Points on a hilly landscape, in no order, each with its height.
From any point a ball rolls to the lowest of the 2 points nearest to it. It stops when none of these is lower. Distance is the straight distance between rows; heights are no part of it.
Q_564: [ 10 -12  12  -4   6 -13  -2  -3   4  10 -12 -27  11  -1  -7 -11   4  -7
   0  -9  12   5   6  -1  -1 -11]  (h 566)
Q_586: [  4  15  -9   0  -5   5 -14  -1   0   0   4   6  -8   9  -5   1  13   8
  -2   4 -18   9  -3  14  -3  16]  (h 326)
Q_376: [ -3  10   2  -3   7 -10  -6   1  -6  -3  -5  -4 -13   2  -1  -1   1 -15
  12   0 -10   8   0   7   8   4]  (h 209)
Q_210: [  6  -2  -3  -6   0 -10   4  -2  -2  -1  -9 -10  10  -1  -9  -5   5  -2
 -11 -17   4 -10  -4   4 -12  -3]  (h 661)
Q_572: [  8 -11  -6 -14   5  -5  10  -6   7  15 -13   3  -2   8   3  -9  13  -3
  -7  -7   9 -14  -2   0 -15 -13]  (h 170)
Q_241: [ -4  -9   8   1   7 -14  11  -8 -10   2 -10  -8   7 -10  -8  -1  -8 -12
   4 -12   8  -2  -7 -14   8  -5]  (h 464)
Q_938: [-10   4   1  -3  13  -7   2   4  -5   1  -8   1 -16   2   4   0   7 -14
  13   5   9   1   4   1   9 -11]  (h 175)
Q_757: [ -1   9  16  -2   2 -15  -3   1   1  -1  -2 -32   2  -5   2  -3   1  -9
   2   1   4  -1   9   7   9   7]  (h 350)
Q_143: [  8   6   4   2  -7   5   1   1   8 -10   2 -11  15  -1  -1   1  -3   8
 -19  -5   8  -8   4  10  -9   4]  (h 327)
Q_443: [-5  2 -7  3  0  7 -2  7  5  0 10  9 -3  2  3  3  1  8  0  4 -7  2 -9 -3
 -2  0]  (h 201)
Q_658: [  3   6  21   7  -7   4   5  -5   1  -9   3  -9  11  -8   2   7 -17  -2
  -3   8   7  -5   7   0  11   6]  (h 225)
Q_389: [ -3  -6  12   8  -2   7   8   1   8  -7  10   2   5  -7   7   8 -20   0
   4   9  -1   3  -8 -14   5   5]  (h 166)
Q_370: [ 12  -1   2  -1  -8   2   4  -3   8  -4  -2  -8  15   1  -4  -2  -1   6
 -19 -11   4  -9  -3   6 -12   4]  (h 291)
Q_55: [ -5   7  -2  -4   6  -2   3  -4 -17  -5  -9   1  -3  -5  -9  -1   1  -5
   1  -5   7  -7   8   1   1 -11]  (h 162)
Q_194: [ -2 -18   5  -6   9 -12  10  -5   2  13 -16  -6   0   2   0  -7   0 -13
   5  -6  11   0  -4 -13  -1 -14]  (h 440)
Q_399: [  6   7  13   3  -6   8  -1  -4  -7 -14  -3   0   2  -5  -3   3 -15  -6
   4  11   1   1  13  10   9   0]  (h 223)
Q_769: [ 11  -8   5  -5  -2 -11   5  -9   7   4  -9 -13  14  -2  -4  -6   1  -2
 -14 -14   4  -5   0   1  -7  -2]  (h 645)
Q_459: [ -4   4  -6  -2   2 -13   2  10   3   6  10  -5   3  -3   4   1   5   8
  -1  -3 -17   3 -18  -4  -2  17]  (h 432)
Q_542: [  2   1  16   8 -10   6   8  -9  -5  -8   9  -4  13 -10  -4   9 -18  -1
  -6   2   7  -7   0  -7   4   7]  (h 259)
Q_342: [  6  15  14   4  -7  -7   0  -2  -2  -2   3 -22  11  -8   2   2  -4   3
 -14  -3   4 -13  13   9   5   8]  (h 493)
Q_419: [ -8  -9  -8   3  -6   9  -6   0  -3   5  19  19   0  -5   2   6  -2  16
  13   7 -11   4   1 -12  -1  -2]  (h 370)
Q_936: [  3   5  -1   3  -7  10 -10  -1   0  -3   1  12 -11   9   2   2  -4  -5
   8   6 -13  13   4  10   7   9]  (h 172)
Q_636: [  2  -6   7  -1   7  -8   0   3   9   1 -13 -18   6   1   0  -7   5  -3
  -5  -5  14   2   7   6  -4 -13]  (h 500)
Q_914: [ -8   3  -3   0   8  -4  -2   5   3   1   4   6  -8   0   4   2  -1  -3
   8   2 -11   6  -5  -5   6   1]  (h 198)
Q_243: [ 20 -13  11  -4   3 -16  -4 -10   3  17  -8 -26  14  -4  -9 -12   5  -6
  -5 -14   8   2   9   0  -3  -9]  (h 594)
Q_589: [ 18  -4  17   8  -4 -14  -2  -3   2  11  -2 -29  15 -10   1  -6   2   2
 -14 -11  12  -1  14   2   8  -4]  (h 585)
Q_135: [  8 -14  -3  -6  -4   1  10 -11  10  10  -3  13   8   2  -4  -1  -4   0
 -12 -10  -4 -11 -12 -11 -14  -3]  (h 394)
Q_164: [  6 -15   1 -10   3  -9  10 -13  11  14  -8   5   5   2  -3  -3  -2  -4
  -8  -9  -6  -7 -12 -13 -11  -5]  (h 414)
Q_583: [  1 -17   2  -8   6 -12  10  -4  11  14 -10  -4   2   3   0  -5   0  -8
  -1  -7   0   0 -11 -13  -6  -8]  (h 428)
Q_413: [ -5 -14   9  -1  10 -14  10  -5  -3   7 -15 -10   4  -4  -6  -4  -5 -13
   6  -6  14   3  -3 -13   6 -13]  (h 451)
Q_556: [  4   6   1  -1  -4   0   3  -8 -17  -9   1  -4  10  -7 -12   2  -6   2
 -11 -12   0 -10   1  -3  -1   4]  (h 680)
Q_352: [ -3   7   4   2  -3  -1  -1   6   6  -2  13  -3  -2  -1   8   4  -7   0
   2   7 -15   4  -6  -2   5  17]  (h 413)
Q_307: [-12  -7  -5   0   9  -9   7   5  -5   6  -2   4  -6  -4   1   0  -3  -4
   8  -7  -3   0 -11 -15   2  -4]  (h 489)
Q_577: [ -5   1  -2   3  -2   6  -7   6  12   3  22  13   7  -3   8   4   0  15
  12   6 -18  11  -4  -3   2   9]  (h 391)
Q_100: [ -2   3  14   3   4   0   1   1   4  -8  -5   2  -7  -2   6   4 -14 -13
  11  16  -2  10   3   3  16   1]  (h 79)
Q_858: [-13  -6  -3   0  13 -10   3  12  10  10   2   3  -6   0  11  -2   3  -3
  12   1  -2   7 -10  -9   7  -5]  (h 277)
Q_326: [ -1 -10  -7  -1   1   9  10   7   9   4  -2  12  -3   8   9  -2   5   2
  -3   2  12  -9  -4  -6  -5  -9]  (h 238)
Q_992: [-10  -4   2   6   6   5   5   7   8   0   5  12  -4  -1   9   5  -9   1
   8   9   0   5  -5 -11   7  -5]  (h 207)
Q_309: [ -2  -8   8   5  -3   1   7   4  15  -2   3  -4   9   0   8   2 -13   1
  -7   2   0   1 -12 -12   1   6]  (h 202)
Q_230: [ -1  -7  -3   3 -10   6   5  -3  -5  -3  15   3   6  -7  -3   6 -10   8
  -4  -5  -8  -4 -13 -16  -7   9]  (h 279)
Q_605: [-3  0 -2  4 -5 11 -5  0  0 -4 11 13 -6  0  0  7 -6  4  8  8 -8  4 -1 -4
  0  1]  (h 182)
Q_817: [ -7   4  -6   4   1   9 -10   5  13   8  19  19   2   2   9   2   6  17
  15   7 -12  10   1   1   4   3]  (h 379)
Q_678: [ -2   8  -2  -3   8   2   1   0 -11  -5  -9   8 -11   2   3  -1   7  -6
   4   5  13  -5  16   9   4 -10]  (h 58)
Q_755: [  7 -16   1  -4  -2   9  12  -4  10   6  -8  14   3   6   7  -4   1  -2
  -9   0  18 -11   2  -6  -8 -12]  (h 181)
Q_477: [  9  -5  -1  -5  -3   2   5   0  16   1  -9   0   8   8  -1  -3   3   4
 -16  -5   6  -8  -5   6 -16  -6]  (h 233)
Q_295: [  1  -5  -2  -2   8  -8   0   3   3   5 -14 -12   1   2   0  -9  11  -5
  -4  -6  19  -4   9   7  -8 -15]  (h 486)
Q_349: [  0   6 -11  -1  -5  11  -8  -4  -8   2   0  17 -17  10   1   1   8  -1
   5   8  -5   5   9   6   3   1]  (h 205)
Q_49: [ -8  -8 -19  -1  -5   7   0   4  -3  11  15  18   3  -1   2   1   7  20
   5   0  -8   0  -6 -12  -5  -1]  (h 344)
Q_14: [  2  -1  -5   2 -13   9  -7 -10 -15  -7   6   8  -8  -1  -8   5  -9   1
   4   7 -12   4   4   0  -1   7]  (h 288)
Q_681: [  1   0   5   5   1   5   4  -1   1  -8  -6   0   8  -4  -3   1  -6   2
  -9  -1  15  -5   8   3  -2 -11]  (h 365)
Q_674: [ -7  11  -4  -5   8 -10  -4   3  -5  -1   0  -6 -10   2  -4  -2   8  -8
   7  -3  -9   4  -6   5   1   3]  (h 224)
Q_475: [ 10   4  18   7   0 -12  -4   3   3   6  -1 -36  10  -7   4  -6   2   2
  -7  -3  13   1  14   6   7  -2]  (h 563)
Q_912: [  2   5  -5  -1   1   7   1   2  -1  -7  -5   3   3   1  -2  -1   3   5
 -12  -4  16  -9  10   9  -9 -11]  (h 341)
Q_68: [ -8  -9   3   2   8  -9  10   2  -2   2   0   2   2  -9   2   4 -14  -4
   7  -5  -5   3 -12 -19   6   1]  (h 483)
Q_493: [ -7  -7  -5  -1   4  -6  10  -3 -15   1  -4   5   2  -7  -8   2  -8  -4
  -2 -13  -2  -5 -11 -17   1  -2]  (h 200)
Q_432: [  4 -10  -1   1  -5  16   8   0   9  -1  -1  11   6   6   5  -1  -1   5
 -10   1  20 -12   5   3 -12 -12]  (h 120)
Q_344: [  7 -12  -1  -1  -9   4  10  -8   4   1   4   7  13   0  -5   1  -9   4
 -14 -10  -2  -9 -15 -10 -12   4]  (h 367)
Q_890: [ -5  -7  -7  -5   8 -14   2   4   0   8 -10 -13  -3   3  -6  -7  10 -12
   6  -9   7  -4  -7  -1  -9  -7]  (h 467)
Q_615: [ -6   1  -8  -3   1  -9  -4  10   3   8  15   5   9  -6   2   0   6  17
   5  -3 -19   6 -14  -6  -1  15]  (h 441)
Q_742: [  4   9 -10   6  -4   9 -14  -2   4   9   3  17 -11  13   5  -2   7   6
  11   4 -14  16   5   9   5   7]  (h 353)
Q_964: [ -1   4  15   3  -1   0   4  -3  -2  -9   0  -2  -1  -6   4   5 -19  -9
   7  12  -3   4   2  -2  14   8]  (h 113)
Q_911: [  6  -8  -3  -3  -4  10   5   3  17   2  -5   8   5  11   7  -4   4   4
 -14   1  13 -10   0   5 -14  -9]  (h 179)
Q_944: [ -2  -2   4   4  -2   8   0  -2  -7  -4   6  14  -6  -3   1   8 -16  -3
  12  11  -9   9  -1  -6   7   2]  (h 163)
Q_10: [ -2   2 -14  -3   3  -7  -1  10   4   6   0   2  -2   8  -2  -4  18   8
  -6  -5  -6  -2 -18   7 -11   3]  (h 307)
Q_714: [  3 -11   5   3  -3   6   9  -5   8  -3  -5   5  11   0  -2   1 -10  -1
 -10  -3  10  -5  -4  -7  -4  -7]  (h 211)
Q_866: [-6  3 -2  4  4  4 -4 11 16  0 10  6 -1  3  8  3  0  7  5  7 -9  8 -8 -2
  3  4]  (h 220)
Q_408: [  4   4  18   4  -6  -5   5  -2   7  -1   0 -23  14  -6   5   0  -5   1
 -15  -3   9  -6   8   2   5   7]  (h 474)
Q_52: [  2 -16  -2  -4   4   3  15   0   9  11  -8  12  -2   7  12  -4   1  -3
  -2   1  13  -9  -4 -11  -1 -13]  (h 215)
Q_695: [  0   0  20   3   7 -12   2  -3  -2  -1  -9 -24   8 -11   0  -1  -5  -6
   3   0  12   4   7  -2  14  -3]  (h 507)
Q_316: [ -6 -16  -6   3  -1   0   8   5   8  10   6  16   8  -3   4   1  -9   8
   4  -4  -7  -2 -13 -18  -3  -3]  (h 237)
Q_853: [  3  16  -2  -2   3   1  -6   4   1 -10  -3  -9   0   2  -5  -1  10   2
  -9   0   0  -3   6  19  -8   1]  (h 333)
Q_278: [ -7 -12 -14   3  -7  13  -1  -1  -6   7  19  21  -5  -1   5   5   4  17
  11   7  -2  -1   0 -13  -4  -5]  (h 359)
Q_19: [  3  10  17   3  -2   2   0  -2   3 -13  -2 -10   4  -4   3   3 -11  -6
  -2  10   2  -1  10   8  10   4]  (h 188)
Q_942: [ -6   1   3  -1  13  -6   3   3  -6  -1 -13  -3  -6  -2   2  -2   5 -11
   8   4  18  -2  10   3   6 -17]  (h 158)
Q_597: [ -4   6 -12  -5   1   7  -2  -3 -16   0  -2  13 -17   5  -2   0  10  -3
   4   3   1  -3   8   1   2  -4]  (h 218)
Q_793: [ -3   0   9   4  -1   2   4  -1  -3  -7   7   3  -1  -6   2   7 -18  -4
   6   7  -8   4  -5 -10   8   9]  (h 141)
Q_462: [ 13   0  -2   3  -5   5   1  -8  -6  -5   0   2  16  -7 -12   0  -3   7
 -19 -17  12 -13   8   5 -10  -6]  (h 700)
Q_313: [ -6  -6  -1   3   4   8  12   1  -5  -1  -3  15  -5  -1   5   3  -4  -3
   4   5  15  -7  -1 -11   4 -11]  (h 153)
Q_745: [ -3  -8  13  -2   4 -16   7  -1   0   5  -5 -26   6  -4   0  -5  -4 -11
   3  -8   5   1  -7 -11   7   4]  (h 455)
Q_819: [  2  -8  16   2   3 -12   7  -5   2   1 -10 -21  12  -7  -2  -4  -5  -6
  -4  -8  10   2   2  -6   9  -3]  (h 482)
Q_456: [ -2   7  -9   5  -1  13 -10   1  10   9  13  19  -8  10   7   1  11  12
  11   9 -10   9   3   5   3   2]  (h 366)
Q_30: [  0   8 -15  -5  -5   4  -9  -8 -18  -2  -6   7 -13   3 -12   0   5   0
  -1   1 -11   2   7   6   0   6]  (h 477)
Q_554: [  2  -3 -10   6 -10   6 -11  -5 -11   6  -4  19 -15   6  -1   2  -3  -3
  13   2 -11  18   7   4  11   9]  (h 511)
Q_250: [  1   2  -2  -4   1 -11   3   5   4   0  -2 -16   5   2  -3  -4   9  -3
  -7  -9  -3  -5 -14   4  -9   8]  (h 263)
Q_764: [ -9 -14  -3   0   8  -7   9   8   9  11  -6   4  -4   4   9  -3   0  -4
   4  -1   3   1 -11 -12   2 -10]  (h 268)
Q_25: [ 10  -3  -2  -2 -12   5   7  -6   3  -3   4  -1  17   1  -6   0  -5   6
 -20 -12   1 -12  -9  -1 -15   9]  (h 330)
Q_590: [  0  15  -8  -3  -2   0  -7   3  -2  -4   4  -2  -5   4  -5   0  12   5
  -6   0 -13   1  -9  10  -7  12]  (h 308)
Q_484: [ -3 -10   2   4   0   7  12  -2   1   0  -4  12   3   0   0   3  -9  -2
  -4   0  14  -7  -3 -12  -1 -10]  (h 174)
Q_744: [ -7  -4 -21  -3   1  -1   1   9  -1  15  10  18   2   3   2  -4  15  17
   1  -2  -7  -2 -11  -6  -5   1]  (h 331)
Q_666: [  5   2  -6   6 -12  15 -12  -5  -4  -3   1  15 -13  10  -2   2   2  -1
   5  10  -7   9   8  10   1   3]  (h 191)
Q_213: [  6   8  18   4   3  -5  -1  -3  -4 -10  -8 -12   4 -13   1   1 -10  -6
   3   7   6   0  13   7  14  -4]  (h 149)
Q_945: [  3   6  10   5  -2   5  -5   1   4 -10  -3   6  -7   6   6   1 -11 -11
   7  12  -6  11   6  11  12   5]  (h 114)
Q_539: [  2 -11   8   1  -7  -4  12  -1  14   7   6  -6  11  -2   9   1 -13   0
 -10  -3  -4  -2 -14 -15  -2  13]  (h 234)
Q_165: [  9   4  11   1  -2 -12  -1   3   5   4  -2 -34  12  -3   2  -6   5   2
 -12  -6  10  -4   9   9  -2   3]  (h 545)
Q_796: [ -1  10  -7  -5   2  -8  -2   9   3  -2   2  -8   1   5  -4  -2  15   4
  -9  -4  -6  -2 -14  10 -11   8]  (h 289)
Q_611: [  0  -2   5   5  -9   4   8  -7  -8  -6  11  -3  10  -5  -4   7 -15   0
  -7  -4  -1  -7  -7 -12   0  11]  (h 290)
Q_876: [  4  -9  13   2  10 -12  -3   1  -1   6 -11 -27   8  -6  -4  -9   0  -7
   5  -5  17   6   8   1   6 -14]  (h 544)
Q_768: [ -1   5  -1   3  -6  17  -5   3   7 -12   9   4   1   5  -1   4   1   7
  -8   6   5  -5   0   8 -12  -2]  (h 335)
Q_145: [ -5  -5 -19   0  -7   9  -7  -7 -12   7  10  19 -12  -2  -3   5   4  12
   9   6  -9   1   4 -10  -1   2]  (h 230)
Q_995: [  2   1  -2  -2  -9   4  -1 -12 -24  -7   1   4  -5  -7 -11   4 -13  -2
   3   2 -12   2   4  -5   4  10]  (h 306)
Q_470: [ -6   3  13   0  10  -8  -1   2   3  -5  -7  -7  -8  -1   3   1  -7 -15
  12  10   1  10   2   2  14  -2]  (h 49)
Q_530: [ -8   4   6  -1  10  -6   2   1  -2  -6  -7  -6  -6  -2   0   1  -4 -10
   6   3   2   3  -1   0   6  -4]  (h 77)
Q_999: [ -5  -5 -16   0  -3  13   2  -5 -18   3   7  19 -12  -1  -1   5   4   8
   5   6   2  -5   2 -14  -1  -4]  (h 216)
Q_275: [  7  12 -10   5  -8  11 -16  -3   6   5   6  11  -8  11   0   1   9   9
   4   5 -18  14   0  14  -2  14]  (h 340)
Q_323: [  4  -2  -4   2 -12   6  -6  -9 -22  -8  -8  11  -8   2 -10   2 -10  -7
   6   7  -4   7  11   8   8   4]  (h 497)
Q_189: [  2   3  -7  -2  -5   6   1   4   4  -6   0   1   6   4  -5   0   4   7
 -14  -4   2  -7  -7   7 -13   0]  (h 334)
Q_125: [ -7  -9  -9  -1   4   0   9   8   4   8   0  12  -6   5  10  -2   5   1
   2  -1   4  -6  -7 -10   1  -8]  (h 257)
Q_112: [ -9 -11  -4   5   1   5   4   7   6   5  11  17   1  -2   8   4  -7   7
   8   4  -2   0  -7 -15   3  -6]  (h 221)
Q_320: [  4   7  -6  -3  -9   3  -7  -8 -22  -8 -10   5  -8   2 -12  -1  -2  -5
   1   1  -7   3  13  10   5   3]  (h 487)
Q_444: [ 10  -2   7  -1   3 -11  -2   2  10   1  -9 -27  11   0  -1  -9   7   1
 -10  -8  11   0   6  11  -7  -6]  (h 523)
Q_64: [ -5   4  -3  -3   7 -14  -1   6   2   0  -1 -16  -2   1  -2  -2   9  -7
   3  -5  -3   1 -12   3  -4   5]  (h 242)
Q_810: [ -5   7  13  -2   5 -13  -4   5   4   0   0 -29  -4   1   5  -1   3 -15
   9   5   0   4   0   6   8  12]  (h 320)
Q_318: [  0  16   1   1   3   5 -10   3   9  -6  -3   4 -11  11   3   1   9  -7
   4   6  -5   9   6  18   2   0]  (h 278)
Q_943: [ -8  -1   8  -2  10 -13  -2   8  10   1  -2 -22  -5   1   6  -2   2 -10
   7   2  -1   9  -9  -2   6   5]  (h 298)
Q_312: [-11  -2  -8  -1   8  -6  -1   7  -1   8   8  12  -4  -5   5   2  -1   5
  12  -2 -13   6  -7 -12   6   1]  (h 212)
Q_820: [ -4   0 -13  -2  -3  11   1   6  -1  -1   4  11  -4   6   0   0   8   7
  -7   1   4  -5  -4   1  -8  -5]  (h 287)
Q_855: [  0   5   9   4  -1  13  -4   0   8 -14   0   6  -3   3   3   4  -6  -3
   1  14   7   1  10  10   1  -6]  (h 380)
Q_21: [  0   7 -12   1  -2  -3 -15  -2  -4  13   1  13  -7   3  -1  -1   8   8
  14  -3 -23  18   0   3   7  15]  (h 522)
Q_806: [-3 -4 -4  2 -1 16  7 -2 -8 -4  4 17 -7  2  4  4  0  0  2  9 14 -9  4 -6
 -1 -9]  (h 132)
Q_487: [ -6  -3   9   6   4   6   6   3  10  -7   1   2   1  -2   5   5 -15  -2
   4  11   3   4  -6  -8   7  -3]  (h 189)
Q_549: [ -1   7  11   0   7  -4   0  -4  -8  -9 -11  -4  -2  -9  -3   1  -9 -10
   8   6   5   0   9   4  12  -7]  (h 112)
Q_279: [ -7   6  -5  -2  10 -14  -6   9   3   8   8  -1  -5   0   4  -1  10   2
  12  -4 -17   9 -12  -1   3   9]  (h 532)
Q_387: [  5   1  -5   7 -16  19 -13  -7   2  -5  12  13 -10   9  -1   5   3   8
   4  12 -10  10   4  11  -5   5]  (h 210)
Q_735: [  2   6   0   5 -10  16  -8   1   9  -8  15   7  -4   6   2   7  -1   8
   1  11  -9   4  -2   7  -6   5]  (h 235)
Q_345: [ -1   2  -2   1  -7  14  -4  -7 -11 -11   4   9  -5  -1  -8   5  -7   3
   1   7  -1  -3   3   0  -5  -2]  (h 269)
Q_961: [ -3   8  -7  -3   6 -10 -10   3  -3  11   7   7  -6  -1   2   0   8   4
  14  -4 -24  13  -6   0   6  12]  (h 528)
Q_519: [ -3  -1 -14  -5  -1  13   4  -6 -24  -1  -1  17 -13   1  -2   2   6   2
   3   3   9  -9   7  -9   0  -4]  (h 203)
Q_795: [ -1   4   2   2  -5   4  -8   6   7   1  19   6   2  -4   8   5  -5   9
   8   7 -20   9  -5  -3   4  17]  (h 402)
Q_632: [  7  18   7  -1  -5  -8  -3  -2 -11  -5   1 -21   7  -8  -4   0   2   0
 -10  -7   0 -13  12  12   2   9]  (h 506)
Q_909: [  2  -4  -5   7 -12   5  -7  -4 -16  -3  -8  15 -11   5  -4   1 -10  -9
  10   3  -7  18   8   7  14   8]  (h 505)
Q_110: [ -1 -10   0  -5   8 -14  -2   3   2   8 -11 -24   4   2  -9 -10   7 -12
   7 -10   8   0  -6  -3  -6  -5]  (h 456)
Q_672: [-11 -10  -5   0   5  -7   3   9   2   8   8  12   6  -8   6   2  -7  10
  10  -5 -12   3 -11 -19   4   2]  (h 222)
Q_363: [ -4   0 -20  -3   4  -6  -1  10   0  14   4  11  -1   8  -3  -6  22  14
  -2  -5  -8  -3 -15   3 -10   0]  (h 318)
Q_6: [ 16  -4   0  -3  -1  -1   3  -6  13   3  -9  -3  13   1  -3  -5   2   6
 -20 -11  12  -9   8  10 -15 -11]  (h 285)
Q_740: [  0   0  -8   3  -4  -4 -12  -2  -8  10  -1  16 -10   2   2   0  -1   1
  18  -2 -19  20   4   0  12  12]  (h 516)
Q_743: [ 19 -10  11  -2  -1 -12   1 -11   8   9  -8 -19  16  -4  -5  -7   3   0
 -14 -12   7  -1   9   4  -5  -8]  (h 624)
Q_291: [-11  -9   2   0  12 -12   1  10  13   7  -4 -10  -6   3   6  -2   2  -8
  10   0   2  10 -11  -6   4  -5]  (h 286)
Q_436: [-1 18 -2 -2  4  3 -9  6  8 -7  0 -2 -6 10  1  0 14  1 -3  3 -3  3 -2 16
 -8  3]  (h 305)
Q_4: [ -6  -2  -5  -5   9  -9   2   6   1   3 -11  -8  -5   6   0  -7  14  -8
   2  -6  12  -5   0   4  -5 -11]  (h 476)
Q_450: [  3   3  20   5  -1   0   3   3  12  -5  -3 -22  11  -3   7  -1  -7   1
 -12   5  11   3   9   4   8   0]  (h 450)
Q_121: [ -9   4  -2  -2  10  -3   0   4  -3   2  -2  10 -14   1   5   2   1  -8
  12   5  -2   5   0  -2  10  -4]  (h 187)
Q_587: [ 1 -5  7  3 -1  3  7  0 10 -7 -1 -4  8 -1  1  1 -9 -2 -9 -1  5 -3 -7 -6
 -1  0]  (h 236)
Q_982: [ -1   1 -14  -7   5  -1   5   6  -7   0  -8   2  -5   7   2  -6  19  -1
  -6  -7  15 -12   6   7  -9 -10]  (h 128)
Q_893: [ -7  -5   6   2   7  -9  10  -2  -4  -2  -7  -6   1  -8  -4   2  -8  -9
   4  -4   3   0  -8 -12   7  -2]  (h 475)
Q_257: [  1 -11   9  -5   4 -16   2   1   2  10  -6 -33   8   0  -5 -11   1 -15
   5  -9   6   1  -6  -7   0   4]  (h 433)
Q_302: [  5  10   1   1 -14  14  -6  -4  -3 -13  13  -4   3   1  -6   5  -2   9
 -11   3  -5  -6   0   9 -10  12]  (h 284)
Q_775: [  1  12  10   2   5   4  -6   2   9 -14  -6  -5  -4   1   5   1  -1  -5
  -2  10   4   4  14  17   4  -4]  (h 403)
Q_91: [  5  -7 -10  -9   3  -4   9   0  -3   9 -13   4  -2   7   3  -9  15  -3
  -8 -10  15 -16   3   3 -12 -12]  (h 150)
Q_991: [  7 -11  -3 -14   5  -5   8  -5  18  18 -11   3   0   9   3  -6  10  -1
  -6  -2  -2  -9 -10  -4 -15  -9]  (h 196)
Q_704: [  1   3  -2  -2   2  -6   5  -5 -12  -5  -6  -6   9  -5 -11  -2   0  -2
 -10 -17   4  -9  -1  -1  -4  -2]  (h 670)
Q_954: [ -1   3   6   6  -4  17  -3   2  10 -15   4   3   2   2   2   5  -6   4
  -5   9  10  -4   6   8  -6  -7]  (h 360)
Q_53: [ -5   8  -6  -5   9   3   1   5  -5  -2  -4   5 -14   7   6  -1  16  -7
   4   3  11  -4   8   6   2  -8]  (h 82)
Q_733: [ -4   7   1   5   7   2  -9   6  14   3   8  12  -8   5  11   3   1   1
  13   8 -14  12  -3   3   9   4]  (h 240)
Q_277: [  2   6 -12  -3  -7   1  -9  -4  -9   3   9   5  -6  -2  -6   2   4   9
   2   2 -22   7  -4  -2  -2  19]  (h 460)
Q_488: [  9   2  -7  -4   0   0   1   1   3  -2  -8  -2   9   2  -5  -3   8   7
 -16 -11  13 -11   6  13 -16 -10]  (h 317)
Q_879: [ -6  -6 -16  -2  -7   3  -7  -6 -13   5  12  14  -4  -8  -8   6  -1  15
   8   1 -17   4  -2 -14  -3   8]  (h 245)
Q_12: [  4   7 -17  -2 -11   5 -12  -9 -13   0   2   6 -11   1 -11   2   7   7
  -2   3 -18   6   1   4  -4  14]  (h 469)
Q_448: [ -4  -4 -13   2  -1  14   2   9   6   4  10  16  -4   8   9  -1   8   9
  -1   5   5  -6  -5  -3  -4  -7]  (h 265)
Q_105: [ -1   2  11  -4   3 -16  -3   5   1   6  -1 -39   6  -1  -2  -7   6 -11
   4  -3   8  -2   2   3   3   9]  (h 389)
Q_646: [  3   8   1   1   3   7   2  -2 -14  -7  -8  10  -5  -4   1   0   0  -5
   5  10  17  -6  21  10   6 -13]  (h 83)
Q_799: [ -2   4   3   1  10  -9   0   0 -10  -3 -12  -7   0  -7  -4  -3   3  -6
   3  -4  14  -5  12   5   2 -16]  (h 135)
Q_612: [  5   6   1   1 -17  15  -9  -5  -1 -12  14   0  -3   4  -2   6  -3   5
  -4   9 -11   1   1  10  -8  12]  (h 261)
Q_393: [ -8   2  -2  -2   5  -2   5  -5 -17  -5  -6   4  -2  -6  -9   4  -7  -6
   3  -4   1  -4  -2  -8   4  -5]  (h 183)
Q_369: [  3   9  14   3   5   2  -3   5  13 -12  -4 -17   6  -2   5   0  -3   1
  -9   7   9   2  12  12   3  -4]  (h 426)
Q_976: [  2  -2  18   3  10  -9  -4   3   3  -1 -10 -28   5  -7   1  -6   0  -5
   5   3  15  10  11   3  10 -10]  (h 527)
Q_472: [ -2   2 -11  -4  -5  -4  -8   2  -6   6  15   6   3  -8  -2   2   4  17
   5   0 -24   6  -7  -9  -1  21]  (h 452)
Q_516: [  3   9   5   2  -5   9  -7   1   8 -11   4   5  -7   7   5   2  -5  -4
   2  10  -9   8   4  12   5   8]  (h 145)
Q_321: [ 10   5   0   4  -6   5  -1 -10 -16 -10   1  -2  15 -12 -15   3  -6   7
 -15 -14   8 -13   8   1  -4  -2]  (h 690)
Q_552: [  0  13   2   4   4   3 -10   5  14   1   3   7 -12  10   8   0   5  -5
   9   6 -12  13   0  12   8   5]  (h 256)
Q_310: [  0   7  -2   0   2  -2  -7   1  -4  -2  -3   9 -13   5   2   0  -2  -9
   9   3 -13  11   3   7   9   4]  (h 192)
Q_718: [ -7   6   4  -1   0 -12   2   9   6   4  11 -12   0  -1   8   3  -1   0
   0   0 -13   2 -12  -4   4  19]  (h 423)
Q_985: [  6  13   2  -1  -9   9  -3   3   4 -13   8  -9   7   2  -2   2   2   8
 -15   2   0  -7  -1  13  -9  10]  (h 311)
Q_665: [ -4   2  -3  -2   0  -1   1  -5 -19  -5   2   7  -6  -6  -6   5 -11  -3
   6   0 -13   2  -3  -9   5   8]  (h 321)
Q_538: [ -1   9  -8  -2  -4  11  -5   2  -1  -9   3   6  -2   5  -6   4   7   8
  -9   2   0  -5  -2   8 -12   1]  (h 309)
Q_630: [ -4  -6 -11   1  -6   6   0  -2 -10   1  14  11   1  -7  -4   6  -6  12
   1  -2 -12   0  -9 -15  -6   3]  (h 260)
Q_453: [  1   3  -1   0  -1  15   3  -3 -14  -7  -2  14  -7   0   2   3   0  -2
   3  11  15  -7  15   3   2 -10]  (h 105)
Q_335: [  4   4   7   3  -9  13  -4  -7  -9 -15   3   5   0  -3  -6   6 -13  -1
   2   8   0  -1   8   6   1   1]  (h 248)
Q_329: [ -2   6 -14  -7   6   4   0   6  -7   0  -1   6 -13   9   6  -3  24   0
  -2  -1  10  -9   4   5  -3  -5]  (h 104)
Q_466: [ 14  -6   0   2  -1  -5   3 -11  -3   2  -8   3  16  -8 -10  -2  -2   5
 -18 -18  15 -10  11   4  -4 -13]  (h 711)

For each start below, name the point where the ball stops.
Q_757 => Q_432
Q_318 => Q_470
Q_342 => Q_538
Q_316 => Q_470
Q_704 => Q_257
Q_475 => Q_257
Q_589 => Q_257
Q_893 => Q_370

Call two points neighbours if one is among the 2 nearest of the other. Go from one point of each pair to the other, from neighbour to neighbour, staying as low as possible. Name the highest point that can't be avoided.
Q_432 / Q_678 => Q_681
Q_370 / Q_799 => Q_143
Q_799 / Q_470 => Q_316
Q_309 / Q_678 => Q_587
Q_666 / Q_519 => Q_597
